A landscape with many valleys, sampled at points; each row gives a point and its height.
From any point a ball takes the steepest step (drop divided by distance) to one of its 3 nearest points. It stops when none of these is lower. Distance is the straight distance between rows; heights are no part of it.
z229: [205 106  94 197 119  89 145 140  78 110  82 140 127 113 140 174 175 166
 109  87 112  98 112 135 144 180 123 185 137 111 131]  height 100
z730: [205 116 120 172 114  98 131 145  80 105 135 126 110 133 140 170 157 140
  92 103 102 132 142 144 149 167 113 138 104  87 151]  height 84
z638: [ 85  87 101 112 112 157 112 162 157 115 132 146  99 121  79  68 144 141
 196 161 103 139  91 102 134 114 109  83 105 123 137]  height 497
z190: [ 78 110  83  96 165 166 134 117 178 133 102 114 135 131 184 122 118 155
 128 179 211 168 146  52 142 111 195 145 164 206 131]  height 72
z55: [102  97  92 103 132 133 111 127 145 104  69 171 107 110 145 125 147 171
 148 121 143 150  96  52 167 153 158 139 118 161 149]  height 315
z32: [183 156 153 131 112 115 126 135  91  99 168 119 186 132 143 165 124  94
 142 136 179 157 144 126 155 124 140 130 106 110 149]  height 85
z114: [100 171 171  97 124 133 183  68 143 134 133 122 123 130 106  76 107 104
 156 125  68  95 127 176  87 101  84 105 164 106  54]  height 225
z785: [135 169 167 141  86 125 125 175  77 147 131 170 166 112 123 171  83 120
 103 127 109 156 136 155 128 163  86 170 132 102 150]  height 136
z571: [164  98  95 203 126 108 115 143  62 117  60 179 102 119 127 171 177 184
 122  90  77  95  77 152 146 171  93 174 123 122 135]  height 114
z161: [150 144 166 172  81 130 105 179  90 148 204 160 182 119  96 160  71  97
 103 131 106 156 161 141 114 126  45 154  80  73 127]  height 157
z559: [ 56 123 145  92 124  98 149 128 105 140  59 187  69  90 120  95 118 160
 149 141  55  92  89 170 126 170 107 131 178 165 126]  height 304
z204: [ 76 117 134 113 137 112 149 132 128 117  65 148  75 107  96  84 138 163
 173 123  50  90  81 137 118 190 124 128 159 202 129]  height 241
z290: [ 54 113 120 121 159 201 117 104 206 125 111  74 119 145 119  63 113 123
 163 164 158 131  97 107 110  89 127  70 130 149 117]  height 348
z606: [168 143 107 190 108 137  68 172  72 135 116 215 121  98 155 166 169 175
 147 110 165 155 101  82 157 141 126 120 111 136 149]  height 316
z603: [156 136 139 104 106 136 113 125 157 118 189 112 159 130 135 137  94  76
 146 118 165 161 153  94 123 102 138  92  85 100 135]  height 153
z213: [198 121 148 161 107 114 135 113 120 130 201  78 150 167 119 167 130  76
  89 120 143 124 177 160 121 105 107 130 107  73 103]  height 167
z503: [ 86 137 160  74 125 116 181  75 116 104  65 123 121 107 136 118 116 122
 153 141  67 100 116 168 115 141 147 118 168 145  87]  height 418
z921: [155 121 120 156 149 111 143 115 142 142 153  69 164 163 148 157 124  79
  99 113 161 106 156 148 138 113 171 130 106  93  84]  height 186
z399: [127 157 122 107 126 125 104 120 149 116 166 114 171 105 176 157 124 147
 125 120 216 149 167  91 150 114 190 118 127 132 148]  height 80
z385: [135 130 144 109 132  99 121 129  97 138 123 153 101 115 122 117 140 125
 132 132 100 117 129 140 140 162 105 148 115 125 136]  height 228
z976: [112 117 114 128 134 122 146 113 121 145  86 127  77 143 115 100 134 154
 146 132  75  84  92 157 123 179 107 139 137 136 108]  height 140
z33: [ 86 150 169  53 107  94 137 127 107 106  70 174  95  69 136 129 111 146
 149 113  76 113 114 128 128 141 131 154 189 172 160]  height 340
z483: [125 142 131  97 123 138 129 117 126 124 138 101 143 125 158 156 140 119
 129 115 158 142 148  77 143 111 190 120 135 152 151]  height 146
z105: [ 73 112 132  73  91 151 118 157 136 127 121 147 100 128 117 104 136 131
 160 113 117 153 126 101 129 138 133 123 116 153 146]  height 61
z863: [181 131 134 151 113 122 138 101 111  89 107 118 155 141 155 191 133 116
 121 103 145 142 156 118 141 130 152 156 134 102 144]  height 176
z100: [114 165 167 123 101 106 114 153 118 136 175 151 136 117 127 140  78  93
 122 114 104 129 153 138 110 114  87 144 131  97 150]  height 369
z353: [172 126  93 138 135 124 117 116 135 129 118 116 134 116 139 149 143 123
 129 113 146 130 134 110 148 143 153 123  92 118 137]  height 152
z858: [112  97  86 152 184 135 147 115 173 150 142  72 121 182 156 129 140 112
 101 111 181  91 134 179 100  84 144 106 110 135  79]  height 284
z791: [167 167 176 147  90 108 114 182  59 118 156 209 154  93 124 200 120 134
  96 139 137 189 180 137 143 164 104 188 154 141 195]  height 142
z480: [105 150 173  46 101 148 106 121 136 105 182 120 155 116 126 105  83 102
 165 124 126 164 143  92 123  98 111 105 157 150 164]  height 245
z641: [129  92  98 178 147 139 103 135 146 174 127 130  83 168  80  92 163 155
 108 110  64  81  92 176 111 170  79 147 105 108  85]  height 351
z588: [ 73 118  79  98 155 140 139  92 174 109  74 106 103 130 160 145 141 167
 123 136 157 141 118 113 148 122 184 137 163 184 123]  height 330
z795: [106  99 126  88 138 147 145  94 142 126 131  75 161 132 133 116 121 104
 123 105 188 143 136 110 132  73 149  94 115 127 120]  height 264
z799: [150 151 162  90 139 102 131 103 122 108 161 109 171 141 142 138 107  91
 121 125 137 131 152 130 132 107 144 133 129 114 124]  height 147
z363: [163 150  66 179 183 133 117 129 150 154 105 131 120 142 183 183 161 139
  94  89 209 182 157 115 156 143 182 145 150 126 131]  height 127
z947: [151 104 121 186 172 116 148 103 133 155 154  47 155 192 135 150 146  71
  80 113 151  82 136 171 107 100 133 102 102  60  83]  height 258
z196: [114 138 146 119  95 101 104 159  69 109  82 178  94 116 131 138 150 170
 129  91 106 144 115 128 128 205 130 186 146 156 182]  height 227
z268: [ 76 173 149 138 118  88 158 138 112 141 131 165 108 114 108  95  68 112
 133 122  45  83 115 207 102 142  79 164 183 101 110]  height 149
z990: [170 138 175 119 122 106 165 111  99  82 110 111 131 122 153 175 137  92
 116  98 110 135 160 150 142 131 148 171 140 107 152]  height 181
z555: [112 148 157 118 141  94 139 114 107 146 139 130 110 131 119 147 119 103
 114 124  79 113 120 196 120 120  99 143 154 120 112]  height 199
z236: [193 117 155 177 131  87 146 149  42 134 111 123 140 111 127 186 114 176
  52 133  74 124 148 203 117 189  88 207 184 111 136]  height 163
z587: [109 110 142 115 153 135 138  91 144 136 138  83 122 148 111 108 119 119
 124 133 105  95 116 134 112  93 128  79 109 106  91]  height 235
z942: [122 110 104 116 120 162  88 141 145 130 171 114 136 122 101  82 151 105
 167 171 148 149 124  88 141  90 101  65  94 133 146]  height 373
z320: [ 95 101  88 157 138 138 140 105 175 138 108 106 100 156 111  88 145 129
 118 132 102  92 102 131 126 122 137  93 115 111  86]  height 283
z115: [ 79 158 175  69 114  96 161 112 116  98  76 147  88  78 122 125 115 145
 149 123  64 106 124 131 135 138 138 164 197 170 115]  height 368
z41: [ 93 102 102 118 106 137  82 165 140 138 149 166 112 106  79  70 152 148
 185 158 124 152  95  94 133 137  98  97  80 142 144]  height 509
z497: [ 46 155 167  72  79 136 105 152 139 147 139 176 135  76 106 104  64 131
 170 131  75 163 112 126 107 113  63 144 162 174 176]  height 318
z304: [ 75 112  66 129 166 145 138 103 163 138  88  96 107 144 154 143 135 145
 132 138 148 115  98 108 115 120 179 128 126 165 115]  height 311
z62: [143 152 145 162  93 142  94 171  94 148 133 186 143 130  94 141 152 153
 117 120 103 152 121 129 140 161 112 142  95 111 156]  height 173
z420: [ 74 175 182  90  77  76 118 141 107 114 107 188 117  75 116 140  71 113
 133 118  88 113 129 157 118 135 108 174 172 145 161]  height 317
z78: [124 135 139 124  99 130 104 164 105 103 117 183 121  99 112 133 128 175
 146 135 139 134 118  63 157 157 146 134 124 155 173]  height 270
z704: [217 118 146 153 143  89 164 114 130 108 123  56 163 162 130 186 128 105
  88 114 117  99 171 169 135 115 141 150 139  91 104]  height 188
z839: [150 125 113 161 110 127 100 115 110 107 110 154 127 120 150 146 147 155
 136 119 157 143 128  80 158 151 155 164 122 131 162]  height 198
z205: [120 146 166  77 128  90 147 113  95  96 101 149 104 102 128 143 130 148
 116 118 119 116 131 115 137 152 159 157 173 157 163]  height 377
z49: [ 78 116 110  82 149 148 140  93 159 108  68 102 103  98 144 127 110 154
 147 166 153 116 122  88 136 121 173 140 161 177 132]  height 134
z80: [112 119 112 129 105 141 130 147 130 166 139 184  94 134  86  95 142 136
 148 115  88 123 110 118 136 142  87 127 112 127 129]  height 376
z854: [117 115 116 146 152 118 150 117 146 126 121  78 137 162 156 153 146 112
 123 110 158 118 132 133 110 121 169 135 129 126  95]  height 209
z653: [166 128 125 202 129 133  78 178  62 150 125 215 135 123 121 153 176 177
 111 119 127 160  99 107 126 182  77 134  85 125 129]  height 421
z233: [207 145 128 151  98 134 113 136 126 122 207 104 185 143 126 162 130  79
 116 145 180 166 167 109 123  77 117 103  69  92 144]  height 97
z145: [ 86 128 134  73 109 169 117 108 180  84 129 121 155 106 115 100 111 130
 166 164 195 179 119  68 150  99 158 116 153 167 154]  height 404
z337: [111 137 131 165 117  93 133 150 135 182 134 138 108 132  89  89 105 128
 120 122  54  61 110 218  93 136  73 148 147  95  81]  height 162
z359: [169 123  90 178 161 136 127 124 142 151 157  87 146 172 154 159 146 112
 110 113 181 152 152 124 117 106 193 126 105 102 127]  height 159
z847: [146 125 114 146 123 102 146 127 108 103  67 134 112 114 158 150 149 163
 120 105 125 107  93 122 155 169 148 157 140 144 137]  height 206
z300: [191 172 163 172  89 119 114 171  78 159 164 159 157 107 123 176  93 138
  79 117 114 166 186 137 115 140  83 158 121  99 132]  height 144
z247: [156 135 134 116 108 140 101 169 112 127 168 180 135 109 108 123 139 134
 141 132 141 168 143 105 149 138  99 112  88 135 159]  height 192
z285: [ 94 120 196  95 175 152 182  81 137 137 145  58 148 134 142  73 105  91
 123 129 148 119 142 156  89  68 128  58 132 151  71]  height 302
z494: [144 129 139 138 172 107 171  75 123 132 105  51 162 142 147 162 132 112
  84 113 167  96 166 161 124  93 186 117 147  94  80]  height 211
z355: [120  95 113 126 129  95 146 128 111 118  50 170  80 123 123 140 170 191
 123 100  64  95  82 159 141 179 131 165 152 150 120]  height 207
z74: [ 75 137 131 131 120 138 147 129 147 140 149 144 121 122  93  66 105 117
 158 143  53  81 125 155 116 105  80 105 139 128 116]  height 371
z741: [136 151 140  82 112 122 123 125 123 110 170 138 159 127 133 136 122  83
 124 122 150 142 150 112 148 118 125 126 112 107 150]  height 120
z89: [130  99 109 185 131 132 110 149 116 159 149 148  92 152  90 115 138 117
 152 117  71  96 108 139 111 144  72 120  98 106 110]  height 285
z733: [173 142  53 190 128 130  83 163 140 139 142 158 107 113 164 151 174 160
 114 131 181 156 122  84 148 122 143 121 112 117 128]  height 126
z620: [118 106  91 127 109 139  96 138 159 132 132 130  93 128 138 136 145 125
 155 137 131 128 102 106 154 135 130 103 103 133 129]  height 226
z378: [120 140 177 103 177 121 174  75 119 109  95  93 142 123 176 146 123 145
 121 131 137 123 145 145 110 104 175 116 158 143  94]  height 259
z825: [ 81 125 167  53  99 181 130 125 167 102 169  83 182 108 120  86 102  99
 149 142 168 170 156 120 118  84 134  66 110 142 154]  height 353
z427: [101 153 168  54  95 113 116 143 124 119 155 168 131  91 117 125  72 115
 155 125 105 163 131 116 122 119 104 152 152 156 173]  height 290
z22: [133 171 187 151 109  99 152 161  96 151 129 164 143 108 120 136  87 134
  98 113  60 103 130 200 120 146  83 170 152 100 128]  height 141
z210: [112 126 168  67 120 148 129  88 159 128 183  75 169 153 128 114 103  93
 152 132 176 154 140 109 118  74 149  89 110 144 144]  height 299
z802: [208 136 162 149  96 105 107 139  65  90 162 151 167  95 161 209 114 143
 112 116 162 166 172 121 171 153 107 166 149 124 191]  height 138
z943: [147 133 128 126 106 119  75 144  94 133 141 168 121 110 145 145 135 164
 157 130 170 169 122  88 158 143 139 127 102 133 167]  height 261
z832: [ 86 134 115  68 131 148 107 118 164 116  97 134 126  98 148 109 122 153
 146 180 181 186 117  42 160 107 189 127 169 180 175]  height 276
z383: [174 125 135 138 137 106 134 113 128 144 161 103 152 173 133 136 132  96
  86 112 143 107 146 143 126 128 128 103 121  90 119]  height 196
z997: [107 102  57 155 156 145 117 141 157 156 122 102 121 153 156 118 140 133
 141 130 171 154  96 120 131 117 177 101 116 151 125]  height 333
z257: [189 135 138 156  98 139 105 160  86 119 167 154 142 129 149 163 144 124
 139 139 146 151 143 109 149 136 110 141 111 109 154]  height 116
z289: [ 70 153 174  73  83 127 118 168 128 122 119 188 144  74 100 124  78 145
 131 141  95 144 117 133 134 157 103 181 154 187 190]  height 309
z53: [124 110 172 120 168 112 171  95 123 129 129  88 151 147 141 128 140 108
 116 104 118  85 151 151 106 107 146 107 136 112  86]  height 263
z882: [ 95 122 156 109 170 148 165 109 157 135  97  67 131 126 163 111 111 106
 122 158 171 104 153 139 125  89 170  85 139 143  88]  height 260
z174: [103 131 173  90  84 126 110 152  82  99 110 161 128  70 145 133 135 160
 152 132 126 154 122  85 177 173 144 158 146 169 187]  height 280
z904: [ 82 113 136  62 158 170 143  96 162 108 108 109 132 138 106  91 113 133
 147 144 135 122 109 112 117 101 139  96 134 165 124]  height 360
z171: [186 134  86 184 119 127  79 119 140 160 200 104 154 158 128 149 130 110
 114 126 189 162 143  96 113 105 146  88  80  73 116]  height 454
z307: [195 135 165 158 120  81 167 107  97 104 122 117 121 112 116 162 127 105
  79 134 104 108 141 201 124 149 102 159 153  97 131]  height 156
z501: [206 141 163 134 131  86 176  89 105  91  69  92 137 114 164 187 140 123
  75 109 107  89 153 173 141 149 143 171 181 101 126]  height 168
z906: [117 161 203  40 100 111 131 122 131 111 125 166 140  74 136 109  97 124
 165 123 129 163 148  98 137 118 136 144 179 165 179]  height 320
z2: [194 106  89 200 120 116 106 147 116 129 111 144 120 130 144 169 166 131
  97 118 124 133 117  99 149 149 119 131  95 101 130]  height 113
z81: [ 96 123  77 118 130 142 111 118 164 125 113 148 146  98 140 128 129 168
 124 159 189 169 119  43 154 148 172 133 138 169 166]  height 397
z537: [120 166 154 121 124 103 134 147  83 148 117 164 106 116 137 149 104 126
 125 113  76 132 118 152 122 164 107 155 137 147 158]  height 214
z388: [ 94 135 160  42 128 116 147 114 144  88 110 114 137  98 146 122 101 152
 137 140 165 152 127  71 156 124 163 130 155 192 168]  height 99
z724: [ 90 105 128  80 156 140 160  86 159  98  64 119  67 115 146  84 145 160
 159 156  69  72  83 144 113 129 136 119 158 181 102]  height 395
z328: [135 110  79 149 144 154 106 122 165 134 182  81 163 167 111 132 141  89
 143 114 179 147 147 100 126  81 150  70  76  99 109]  height 417
z609: [145 121 104 135 127 101 147 121 125 117  93 111  97 158  94 110 163 139
 124 112  95  88 111 151 114 163 113 151 156 133  94]  height 107
z30: [182 129 144 167 116 107 126 151  76  96  93 134 141  92 129 181 141 149
 111  95 128 134 144 147 156 175 119 176 142 124 156]  height 98
z165: [ 87  99 129 118 113 149 109 170  96 142 114 196 117  82  83 104 135 167
 139 136  83 164  89 117 151 180 114 158 131 161 154]  height 392
z291: [ 94 128 162 110 180 149 178  87 133 146 142  64 144 160 123  78  95  96
 115 108 114  95 143 197  92  66 129  70 146 105  51]  height 338
z110: [139 115  89 123 143 106 133 112 138 125 104  94 123 128 173 198 136 123
  87 119 202 155 165 109 148 123 198 159 144 133 139]  height 101
z852: [ 44  86 104 149 184 186 140 121 191 132 122  89  99 161 110  42 130 116
 159 177 132  84 131 127  88  96 105  89 138 150  92]  height 452
z953: [170 107  68 205 109 137 115 142 147 142 162 123 133 177 108 121 157 109
 120 124 145 117 127 111 121 102 114  89  65  84  95]  height 391
z531: [ 68 114 124  89 153 172 126 121 196 118  83 103 110 132 135  77 137 145
 167 166 162 144 113  74 131  88 164  83 136 181 120]  height 319
z432: [ 83 115 108 120 133 180  98 119 180 125 135 110 111 130 126 102 137 124
 148 160 160 133 116  88 124  98 138  84  95 148 122]  height 122
z436: [107 109 102  98 149 154 141 105 166 139 119  94 147 147 117 105 126 116
 146 138 132  91 113 113 125 108 156  93 115 134  99]  height 281
z569: [191 132  92 174 151 106 148 124 105 104 126 122 140 153 168 184 157 119
  86 122 160 103 131 130 152 125 156 146 123  70 125]  height 187
z255: [107 127 125  75 128 134 123 116 143 108  88 136 115  98 164 137 125 144
 149 131 163 155 115  96 169 121 172 147 125 170 154]  height 102
z890: [ 89 112 130 108  89 174  91 159 127 129 129 157 105  91 100  64 122 163
 168 148 132 145  83  74 160 137 107 117 123 171 181]  height 347
z220: [127 130 139 114 137 151 121 101 140 151 200  97 163 142 123 113 113  61
 126 115 138 135 149 154 105  92 106  90  93 108 101]  height 403
z747: [ 52 111 145  84 143 173 121 113 181 114 106  64 146 118 143  95  99 103
 154 148 176 136 127 111 116  79 158 107 156 188 143]  height 413
z87: [108 140 184  34 129 147 160 101 144 107 136 104 138 113 155 103  89 132
 156 121 146 166 140  99 111  67 148  91 148 172 166]  height 305
z706: [136 135 152 132  92 120 121 150 122 160 201 143 154 139  95 113 103 101
 130 140  82 129 128 157 128 106  77 137 112  93 109]  height 358
z303: [ 77 122 112 116 173 128 143 102 166 125  97  84 120 130 170 126 115 120
 119 148 170 144 138 120 118 104 192 107 131 168 130]  height 286
z820: [125 168 163  87 145  94 186  90  98  98  86 118 110  79 133 146 120 120
 119 127 106 117 128 168 128 149 175 129 189 137 101]  height 453
z439: [ 57 107  85 112 149 193 110 116 198 148 114 105 130 125 144  92 142 142
 165 194 216 169 101  58 130 101 168  87 122 163 136]  height 430
z920: [204 147 138 115 126 118 125 117 129 108 191 119 180 122 165 195 105  85
 111 139 203 159 160 101 147  88 155 132 109  80 147]  height 48
z961: [ 81 129 163  72 150 148 159 110 166 134 151 105 146 127 108  84  91  84
 156 122 112 128 155 134  99  93 122  77 154 145 112]  height 346
z181: [118 131  76 152 168 122 132 118 172 134  97  98 106 136 187 157 174 149
  91 121 195 127 147 127 134 141 193 149 125 144 100]  height 121
z836: [ 58  74  96 115 177 179 129 114 208 156 126  64 125 163 111  78 116 113
 147 172 176 119 100 136  88 101 139  68 109 137  77]  height 448
z489: [196 142  94 145 153 124 139 122 130 109 141 116 171 110 168 192 141 104
  98 105 214 156 167  97 155 114 168 134 139 114 146]  height 81
z716: [ 90 134 141  87 115 152  87 164 181 140 173 136 129 114  95  68  84 105
 171 121 110 160 150 117 109  93  71 105 119 149 141]  height 655
z806: [ 65 158 160 104  79 119 125 130 131 139 154 161 145  95 102  59  48 110
 174 120  78 115 136 145  96  86  68 103 163 123 142]  height 339
z254: [235 119 113 153 131 100 171 108  99  87 100  71 176 131 160 189 129 127
  68 111 132 118 158 173 146 126 156 173 156 103 149]  height 178
z479: [ 50 117 131 106 119 146 128 147 111 123  83 162  63 114  86  73 121 163
 167 147  64  88 102 139 122 156  90 147 154 155 125]  height 314
z79: [135 144 147 168 109  78 151 148 107 161 158 170 123 132  86 107  92 116
  92 138  66  75 121 199  78 132  45 163 158  76  80]  height 180
z573: [187 143  78 174 145 127 100 137 120 136 144 161 144 129 171 166 141 130
 123 120 222 183 153  74 166 124 178 124 121 113 135]  height 78
z669: [ 90 125 127  93 119 126 135 129 111 123  71 171  74  86 132  94 128 180
 152 128  88 112 103  90 143 173 124 142 145 157 158]  height 359
z201: [139 146 124 126  68 139 109 154 117 150 190 154 128 131  91 105 118  98
 160 135 116 159 127 137 130 140  87 123 104 124 133]  height 303
z39: [156 146 160 127 119  98 175 105 133 162 166 101 146 158 122 112 120  83
 109 130 108  84 158 205  78 112  92  93 148  91 104]  height 233
z48: [ 93 135 166 107  96 127 142 149 131 154 143 155 109 121 103 107  87 114
 152 117  95 125 118 152 114 125  93 137 130 131 152]  height 357
z856: [179 113 124 176 134 115 146 102 110 115 137 107 121 164  98 142 141 124
  95 139 109 100 137 167 131 126  96 162 117  66  92]  height 111
z556: [130 153 185  74 114 129 139 115 133 106 138 105 134 100 126 126 109 114
 145 116 112 136 162 136 133 102 128 116 133 142 147]  height 184
z935: [160 138 147 166 115 113 124 171  62 145 122 164 144 133 111 155 147 140
  96 135  87 145 138 147 105 178  85 165 129 109 148]  height 143
z241: [167 153  92 169 124 140  91 165  97 138 157 169 117 133 139 137 153 137
 148 119 140 153 100  94 144 136 119 115  85 116 143]  height 201
z805: [ 99 130 155  76 133 124 147 111 121 127  78 128 100 108 125  95 132 154
 136 109  87 101 122 128 109 149 148 124 183 140 122]  height 407
z112: [ 91  88 107 123 134 176 126 130 165 153 152 113 127 173 112  46 136 133
 168 144 122 114  89 116 128 127 128  69  93 127 112]  height 370
z65: [123 132 139 161 135 124 126 157  89 139 131 165 102 145  82 109 144 151
 101 103  41  90 121 172 104 187  68 169 128 112 113]  height 364
z299: [196 128 102 183 139 111 136 135  96 115  87 120  90 168  94 141 166 157
 100 109  93  77 116 169 147 150 101 172 136  98 107]  height 76
z251: [127 125 152 102 167 133 164 109 147 123 123  67 157 117 158 126 118 111
 104 117 170 105 140 125 117  88 172 117 120 140 102]  height 234
z726: [103 104 131 137 174 134 160  98 159 147  89  64 110 153 148 140 107 109
 109 132 158  90 129 137 103 106 174  87 112 147  79]  height 239
z492: [140 103 103 156 124 152  88 125 132 165 159 126 110 150 114 100 156 101
 137 135 138 127 118 107 128 121 129  96  71 103 116]  height 313
z584: [173 113  96 177 105 143 107 169 122 138 181 147 127 173  82 126 148 112
 131 135 107 136 127 130 117 141  47 134  69  80 117]  height 59
z567: [ 53  77 131 116 188 176 160 110 184 100  44  84 103 122 139  82 131 142
 158 162 139  80  98 128  88 132 193 107 136 190  95]  height 517
z330: [106 107 112 120 147 150 117 106 161 133 158  94 146 152 131 103 128 111
 123 145 151 149 115  94 127  94 122  78  88 104 154]  height 269
z223: [161 146 145 180 121  99 142 137 123 147 185 124 129 156  96 127 121 126
  91 135  66 108 128 188  88 156  53 165 145  77  95]  height 202
z146: [151  87  67 203 175 129 110 117 170 151 161  80 168 180 138 128 146 101
  92 117 182 103 124 139 105  92 138 114  63  88  84]  height 356
z892: [198 151 160 132 108  81 148 149  74 102  74 150 114 109 123 169 152 147
  96 121 112 120 139 166 149 182 124 196 144 126 170]  height 105
z377: [170 119 106 157 122 143 140 149 122 141 157 122 125 149 124  97 127 113
 126 125 112 102 139 134 104 130 114 120  87 100 121]  height 361
z451: [181 132 149 210  97 115 113 182  82 158 185 165 148 148  91 152 102 101
  69 138  84 124 141 179 122 158  63 175  98  73 105]  height 189
z419: [160 133 104 204 132 120 106 158  60 104  74 187 128 124 140 169 203 198
 105 107 128 147 109 111 145 168 106 174 132 133 149]  height 154
z981: [174  97  64 208 135 122 113 146 130 144 132 118 118 180 107 125 163 147
 126 108 124  99  93 147 112 144  97 123  98  85 115]  height 442
z57: [141 115  76 147 131 104 127 122 119 107  52 142  88 114 157 170 176 174
 115  98  75  88  90 125 146 159 145 172 148 139 141]  height 164
z583: [214 139 168 167 124  94 149 134 107 123 172 118 156 137 118 160 115 113
  83 142 103 124 153 180 137 120  78 144 122  89 109]  height 145
z590: [164 157 158 180  84 135  97 195  81 175 169 186 159 129  94 157 130 112
 109 143 103 170 140 130 101 162  63 145 112 109 147]  height 172
z975: [162 148  70 134 161 120  90 126 142 147 112 162 124 124 170 171 151 154
 122 128 187 185 135  71 165 135 170 153 143 132 138]  height 117
z558: [177 156 145 155 110 130 104 154 106 124 182 134 145 149  95 152 120 107
 120 132 139 163 149 111 130 110 108 113  95  84 119]  height 148
z95: [150 116 110 177 124 137  92 172  96 157 135 198 106 146 101 134 164 156
 127 128 112 145 117 128 106 154  78 116  92 114 128]  height 312
z98: [181 112  94 169 146  99 169  93 124 106  83 123 136 157 150 171 156 137
  82 104 117  95 110 151 142 158 153 151 152 100 126]  height 197
z361: [ 76 147 172  37 136 115 169  63 124  84 101  81 141  86 168 135  91 137
 145 130 171 135 144 110 120 104 195 115 186 188 138]  height 203
z294: [ 74 136 108 110 107 174  68 172 150 152 151 155 115 116  70  58 103 129
 169 169  92 126 117 123 125 135  73 100 104 154 141]  height 607
z989: [ 83 182 168  99 111 106 154 102 139 143 117 135  98 107 134  87  70 104
 157 114  57 107 121 177 117 110 116 124 197 123  86]  height 174
z797: [149 133 104 141 109 138  99 125 156 128 208 113 155 170 110 118 137  78
 126 132 152 127 141 124 114 108 123 112  84  87  97]  height 372
z765: [ 65 119 134  95 113 174 100 110 162  94 139 123 122 136  86  57 126 132
 190 167 139 155 132 115 137  96 102  67 111 147 161]  height 551
z937: [139 129  55 149 173 126 119 135 137 139 120 131 123 173 182 155 169 147
 105 115 178 147 140 129 152 125 178 147 124 122  96]  height 137
z203: [124  78  79 151 146 156 133 112 150 153 148 111 143 181 105  97 160 106
 118 120 117  78 102 137  94 116 136  85  72 106  88]  height 332
z101: [111 136 116 144 101 145  83 182  90 146 127 187  98 127  73 115 152 151
 165 121  81 153 107 119 117 164  95 144  89 123 141]  height 294
z424: [145 133 162 118 117  89 160  76 111 116 125 115 127 138 140 138 134 128
  96 114  77  99 134 162 101 139 135 139 158 105  91]  height 175
z969: [ 85 124  72 115 158 158 117 133 158 125 114  96 120 136 149 109 127 146
 123 150 197 141 149 101 154  90 201 140 112 157 119]  height 308
z654: [ 95  93 123  79 121 132 140 116 162 111 107 130 101 122 109  88 122 152
 155 143  98  92  94  98 124 120 135 114 123 161 139]  height 295
z929: [128 138 157 105 141 113 120 105 135 148 158 121 125 141 116 119 130  98
 137 126 108 117 127 159 119 108 109 122 132 104 110]  height 185
z936: [ 89 108  93 107 141 126 138 110 167 116  71 129  84 120 122 102 131 162
 157 140  89  97  84 134 129 136 144 116 125 160 138]  height 240
z16: [156 123  74 168 177 117 140 109 154 134 101  78 117 156 196 200 146 122
  75 108 191 125 161 142 155 152 202 162 156 120 113]  height 115
z884: [177 130 102 160 119 139  63 175 100 164 181 171 134 113 118 116 158 133
 143 130 145 164 100  81 116 127 101  81  57 113 118]  height 362

For each start below, name the point where the ball stops.
z706 => z920
z704 => z299
z847 => z730
z114 => z785
z724 => z299
z587 => z920
